Each row is a point on a landscape with many valleys, with its height.
From any point a ball rolls to the lowest of the 2 points nearest to it. It stops when none of these is lower. Distance is the straight distance between rows; heights are no part of it.
mup height 289: [ 99  57 116 159 131 118 169 113 134  74 110 157 124 178 171 128 121  86
 107  89]
mig height 474: [153 129 160 130 104  97 164 168 126 143  99 132 181 127 122 145 142  66
 111  49]
Laki height 393: [147  93  46 107 124 150 123 131 166  72 131 139 174 145 115 141 145 150
 119  75]
Femig height 568: [133 123 164  86 160 162  89 179 119 163 139  95 152 118 162 168 128 151
 156 129]
lede height 510: [135 108 167 107 196 125  68 138 109 123 145 147 108  75 122  79  94 183
 140 127]
lal height 479: [102  92 131 138 140 159  76  97 158 135 144 124 145 126 137 147 135 133
 157 143]
pul height 204: [128 130 127  68 104 146 121 146 186 139 146 142 158 117  89 151 136  83
  94 112]
Nolim height 358: [112 145 148  97 103 162  96  98 114 121 101 193 127 122  69 149 121 123
 162 171]
Rim height 85: [102 131 139  90 129 137  78 101 162 127 141 137 135  87  91 148 155  98
  96 111]
maguv height 532: [164 140 153  92 183 149  92 134 101 127 123 150 117  96 105 116  84 179
 183 144]
Lodav height 461: [115 120 175 156  69 145 115 105  69 176 149 134 118 148 138 136 130  85
 115 150]
neso height 435: [ 90 156 156  82 105 154 183 145 167 161 128 123 105  96 109 119 118 141
 171  93]
sedi height 870: [135 134 124 115 132  95 148 125  97 133 186 103 143  71 126 116 150 115
 101 175]
Lod height 388: [155 114 100 158 143 127 196 154  94 105  86 178 161 174 144 131 153 107
 101 105]
Refa height 396: [ 79 122 165  81  78 136 180 144 126 111 133 136 127 115 123 145  72 120
 162 175]
vam height 182: [125 123  78 149 121 151 131 167 115 125  95 127 184 143 134 125 218 148
  67  99]
Rane height 832: [122  93 173 125 136 111  83  66  82 143 149 159  84 159 132 123 126 110
 106 178]
kup height 485: [161 198 108 103 137  50 177 160 116 163 114  86 142 151 175 149 103 163
 139 129]
sadaz height 217: [128 145 178 152 178 147 137 176 142 109  77 140 130 111 142 124  71 137
 158 211]
Viv height 275: [140 119 120 128 170  58 151 140 144 118 131  48 136 123 172  99 150 154
 147 142]
Malub height 511: [163 180 107 123 100  60 142 180  92 159 103  54 139 169 181 150 120 151
 115 112]
mabar height 287: [109  96 184 110  97 113  93  99 125 120 118 157 148 150 122 161  92  80
 172 183]
Sevu height 455: [118 113 100 109 152 113  74 144  94 146 148 120 106  81 157 115 153 172
 118 120]
sono height 319: [125 134 166  85 173  98  99 132 161 123 151  73  86 101 155 119 128 166
 102 122]
Tuvo height 398: [129 136 117 141  75 133 155 145 112 163 147  75  88 164 139  98 160 144
  94  70]
Geb height 436: [104 165 141  89 114  65 183 131 131 155 139 132 119 119 164 153  39 141
 178 124]
zisob height 812: [ 66  86 112  82 102 151 101 110  88 109 129 208 115 122 120 145 139 127
  82 124]
lili height 827: [112  86 136 122 114 143 108  69  97 126 153 159  78 196 130 126 122 116
 124 151]
bomik height 330: [117 128 100 174  85 124 103 143 159 130 112  76 127 130 138 134 159 100
 109  93]
vavi height 390: [172 122  95 126 146 105 178 154 112  89 108 136 172 182 145 151 135 103
 112  99]
gorem height 322: [124 151  83 148 135 147  92 155 136 110  88  62 103 121 137 109 199 182
 107 120]
vun height 786: [ 48 109 104 138 109 171  87 122 136 111  80 211 143 140 125 169 126 135
 114 176]
muso height 502: [180 169 123 174 148 137  71  98 141 120 128 133 154  91  68 118 107 136
 150 165]
suso height 271: [111 115 150  48 166 122 125 109 152 124 179 115  90 106 124 126 130 149
 101 133]
bomig height 559: [143 128 191 117 149 163 103 154 134 169 127 102 141 114 148 133 105 145
 192 160]
dap height 370: [136 121 121 143 114 116 109 100 153 172 139 169 163 136 105 125 147  74
 112 150]
bolap height 320: [111 130 157 127  93 144 105 120 100 124  84 196 160 134 108 174 109  98
 172 213]
Gedin height 308: [142 131 150 147 168  76 120 153 156 130 134  49 103 106 168  80 124 171
 119 144]
tuz height 197: [ 94 120 142  65 145 110 117 101 141 102 167 136 117  63  97 129 144 108
 108 119]
fara height 375: [ 70 111 144  89 111 167 191 146 121 101 106 170 127 154 144 144  87 122
 177 163]
fonu height 349: [ 71 110 136 115 139 130 193 132 136 108 128 128 105 142 173 126 109 130
 159 121]
selos height 711: [121 151 133 137 132 123 135 108 145  98 124  98 118  91 106 140  90 114
 177 141]
vugu height 420: [141 156  89 167 114 125  80 111 189 180 129 138 174 116  84 130 176 115
 118 142]
fogop height 416: [100 157 165  72 102  95 192 142 122 152 139 146 123 119 144 148  55 121
 153 174]
vodet height 799: [ 74  98  86 116 144 168 102  95 133 104 129 210 147 141 111 161 153 150
  87 151]
mev height 702: [113 134 152 147 125 136 134 121 131 135 126 128  92 104 119 100  99 133
 143 177]
San height 630: [144 144  64  82 126 131 151 113 115  92 128 192 112 140  82 137 126 119
 104  73]
Revif height 427: [118 120  87  84 129 118 115 165 110 169 136 119 108 124 156 115 158 170
 120  85]
laz height 383: [116 107  56 146 150  89 188 109 106  96 123 149 137 135 140  89 160 123
 147 103]
kopug height 326: [118 125 125 154 147 137 133 113 141 169 136 178 199 131 122 134 168 109
 115 187]
Tifu height 443: [129 109 159 126  77 142 129 140  87 185 150 135 105 180 153 126 114 100
  97  89]
tigu height 483: [121 114 140 136 142 133  75 141  73 152 150 133  95  50 138  86 107 179
 124 129]
dud height 752: [152 167 134 113 144 125 128 128 141 128 136  86  67 167 153 151  73 158
 127 161]
vidon height 694: [ 94 115 106 162  94 142 148 107  80 140 136 135  87 112 146 104 118 133
 152 153]
goru height 523: [111 121 170 122 149 138  61 106  85 121 112 171 130  66 111 148 133 132
 124 148]
bemab height 684: [100 101 105 136 107 140 164  92  82 135 171 148 125 121 124  89 161 129
 128 128]
Tik height 574: [123 150 117  86 160 137 122 122  75  90 131 148 137 131 139 201 135 109
 106 138]
ruz height 654: [132 144  96  99 140 137 154  92 126 118 130 179 102 158  84 115 133 111
 149 124]
tanes height 850: [175 197 119 126 165  81 142 120 108 147 109 116  76 127 101  97 172 144
 103 132]
pinuf height 218: [150 101 211 165 173 109  98 104 135 103 121 140 172 120 126 101  79 101
 171 196]
Pizak height 599: [134 164  97  85 135 128 152 120  79  74 126 155 113 140 102 183 121 106
 104 103]
paf height 403: [147 118 102 136  67 152 129 114 166 138 175  84 125 180 117 132  96 102
 136 123]
tinit height 821: [108  90 117  77 106 161 120  96  89 106 175 167 101 169 126 143 126 137
  88 139]
nir height 509: [177  60  77 186  85 121 164 118 166  73 128 111 171 148 122 105 149 121
  68  96]
Vivat height 776: [ 74  96  94 155  99 193 104 147 132 104  95 173 129 155 150 165 120 127
 108 124]
nuteg height 864: [136 155 160 135 156  99 150 128 114 104 166  77 125  53 124 103 162 138
 114 139]
kikab height 464: [169 162 107 194 130 133  68  90 188 144 122 103 167 121  80 137 148 141
 146 154]
Vufa height 728: [139 144 189 139 146 118 128 125 147 106 153  68 101  87 130  88  64 180
 167 107]
pimo height 547: [177 143 180 117 180 164  93 114 128 145 130 112 139 119  94 114 100 161
 198 135]
Perer height 546: [117 138 150 112 178 143  96  99  72  91 125 149 115 100 124 158 138 139
 112 159]
tes height 277: [152 169 120  98  90 151 149 147 149 170 151 121 148 120  83 130 133  93
 128 120]
mab height 425: [135 163 127 116  97 196 116 143 162 150  96 170 151 178  85 168 116  97
 143 129]
ril height 318: [140 124 105 146 136  76 150 145 141 140 120  83 168 132 156 102 178  98
 119 140]
defe height 168: [134 135 191 156 187 122 119 161 157  94 103 134 176  81 121  97  73 118
 151 194]
tonu height 367: [143 170 118 118  80  91 167 177 134 190 127  92 109 136 131 100 147 135
 105  84]
Zur height 444: [117 105  55 151 101 145 147 125 168 104 139 144 182 114 112 117 164 124
 119 104]
Geko height 459: [125 103 101 146 122 149  97 117 162 130 115 127 149 169 139 155 105 110
 181 121]
nimem height 453: [113 139 122  92 118 134 177 161 170 154 113 134 138 124 112 109 141 135
 160  52]
Lemar height 838: [142 121 147 135 166  92 117  93  67 166 162 138  69 154 156 104 137 124
 113 146]
sonup height 372: [102 103  82 130 172  94 144 109 135  97 136 158 149  94 142 109 145 120
 161 151]
nafo height 843: [155 151 105 132 169  97 131 123  74 159 125 118  64 158 146 103 156 145
 112 121]
fogu height 408: [137 133 119 152 108 150 125 126 172 168  90 188 166 177  93 146 125  72
 134 128]
sas height 437: [138  78  87 155  87 173 113  89 173 123 147 127 155 196 122 132  94 119
 166 123]
Tata height 373: [141 137  98 182 167 123  61 136 164 104  88  84 106 113 144  99 170 176
  99 146]
ror height 413: [151 147 126 195 146 119  73 108 147  95 125  75  91 107 121 109 137 133
 107 149]
zepin height 476: [136 138 185 178  84 135  71 103  65 166 129 110  99 106 129 135 105  99
 139 142]
Rapu height 247: [ 86  78 101 160 142 101 131 111 183 100 116 138 147 152 156 113 144  86
 133 101]
pago height 331: [175  86  86 133  99 169 115 154 147 114 125 129 181 152 125 154 143 143
  83  75]
Kosib height 760: [134 169 113 121 126 147 145 149 146 135 124  96  76 165 132 141 118 147
 141 127]
repeb height 471: [135 108  92 132 119 143 155 173 160 169 103 149 159 154 142 104 141 126
 161  83]
ziko height 458: [129 101 194 122 100 133 199 165 106 154 112 150 157 136 138 137 131  93
 107  49]
regaz height 324: [124 125 111 101 193 114 177 116 108 113 145 167 152 137 142 133 144 116
 151 169]
gevi height 743: [162 183 180 134 135 146 108 149 135 122 143  69  59 124 133 126  68 188
 112 149]
mub height 254: [134  97 203 154 145 124  91  80 101 116 131 116 153 127 136 149 114  96
 156 184]
zuzok height 290: [117  74 111 159 110 100 103 115 174 121 128  87 149 147 150 111 166 100
 110  67]
nivar height 343: [115 119  87 177 147 106 162 106  97 112 105 180 131 150 137 106 166  91
 120 106]
rufe height 325: [156 175 124  85  79 137 185 189 124 181 155 124 139 127 105 135 123 122
 105  94]
minuk height 418: [ 79 128 181  65  95 139 145 125 130 131 143 113 108  98 126 136 102 144
 162 114]
nepib height 451: [176 157 133 183 149  83  72 116  94  95 140  85 113  91 128 120  96 118
 114 153]
fak height 670: [ 98 122 107 128 114 156 140  54 125 119 151 167 105 126  70  98 160 131
 132 144]
fuzod height 500: [113 117 146 160 133 146  49 101 121 147 127 131 144  78 113 137 136 144
 148 129]
pevim height 321: [ 98  96 142 127 139 109 216 131 127  87 119 146 115 174 159 134 118 117
 115  74]
nuf height 394: [133 156 158 104 125 162  82 128 169 141  92 151 124 137  87 170 112 104
 152 159]
dirap height 354: [139 131 112 125 142  83 152 144 124 123 124 110 149 156 152 149 143  99
 121 113]
muzi height 720: [115 150 152 130 131 124 149 105 129  66 147  68  85  81 125 131  61 167
 173 129]
veg height 442: [178  85 169 134 104 111 190 160 121 142 109 148 119 151 143 127 132 124
  66  44]
Desa height 735: [143 151 174 143 119 166  85 142 151 127 132  75  80  96 113 105  70 175
 157 128]
fafiv height 272: [167  88  87 158  86 154 127 180 138 127 114 140 196 121 135 131 176 149
  57  93]
posa height 268: [114 141  82 160 137 132 115 176 109 136  72  84 148 127 159 109 219 161
  99 135]
sotol height 768: [ 96 141 101 146 119 175 117 168 151 129 101 128  94 145 152 149 127 129
 120 134]
tolon height 400: [130 165 110 100 126  87 132 166 122 180 110 101  93 108 145 113 140 171
 145  79]
tuven height 490: [184 178 160 159 158 129  94  98  89  94 140 125 124  93  74 117  96 129
 125 160]
lubag height 460: [139 189 135 108 147  70 171 148 136 129 121  84 132 115 179 161  64 159
 170 132]
loru height 857: [142 170 115 125 151  81 153 117 117 106 130  87  86  87 102  89 182 148
 111 117]
Sona height 276: [138 133 109 134 175 132 161 136  98 156 136 159 174 143 137 126 177 120
 130 166]
muko height 480: [141  68  93 157  81 151 191 116 146  79 150 142 161 113 114 108 138 122
  97  77]
Papem height 374: [127 126 130 150  87 146  99 121 188 134 152  65 107 150 128 144 117  93
 123 135]
pozol height 424: [150  90 146 144  81 115 159 139 126 154 137 125  95 180 145 104 133 109
  73  59]

Where does a ball stop that starts at each point below?
Vivat: Rapu
Geko: Rapu
loru: Rapu
bomig: tonu
muzi: Rapu
mab: defe
muso: Sona

Two balls start at each pair of points below. Name the first point that both come to, or write never.
ruz / nimem: Rapu
Vufa / Geb: Rapu
nuteg / tuven: never
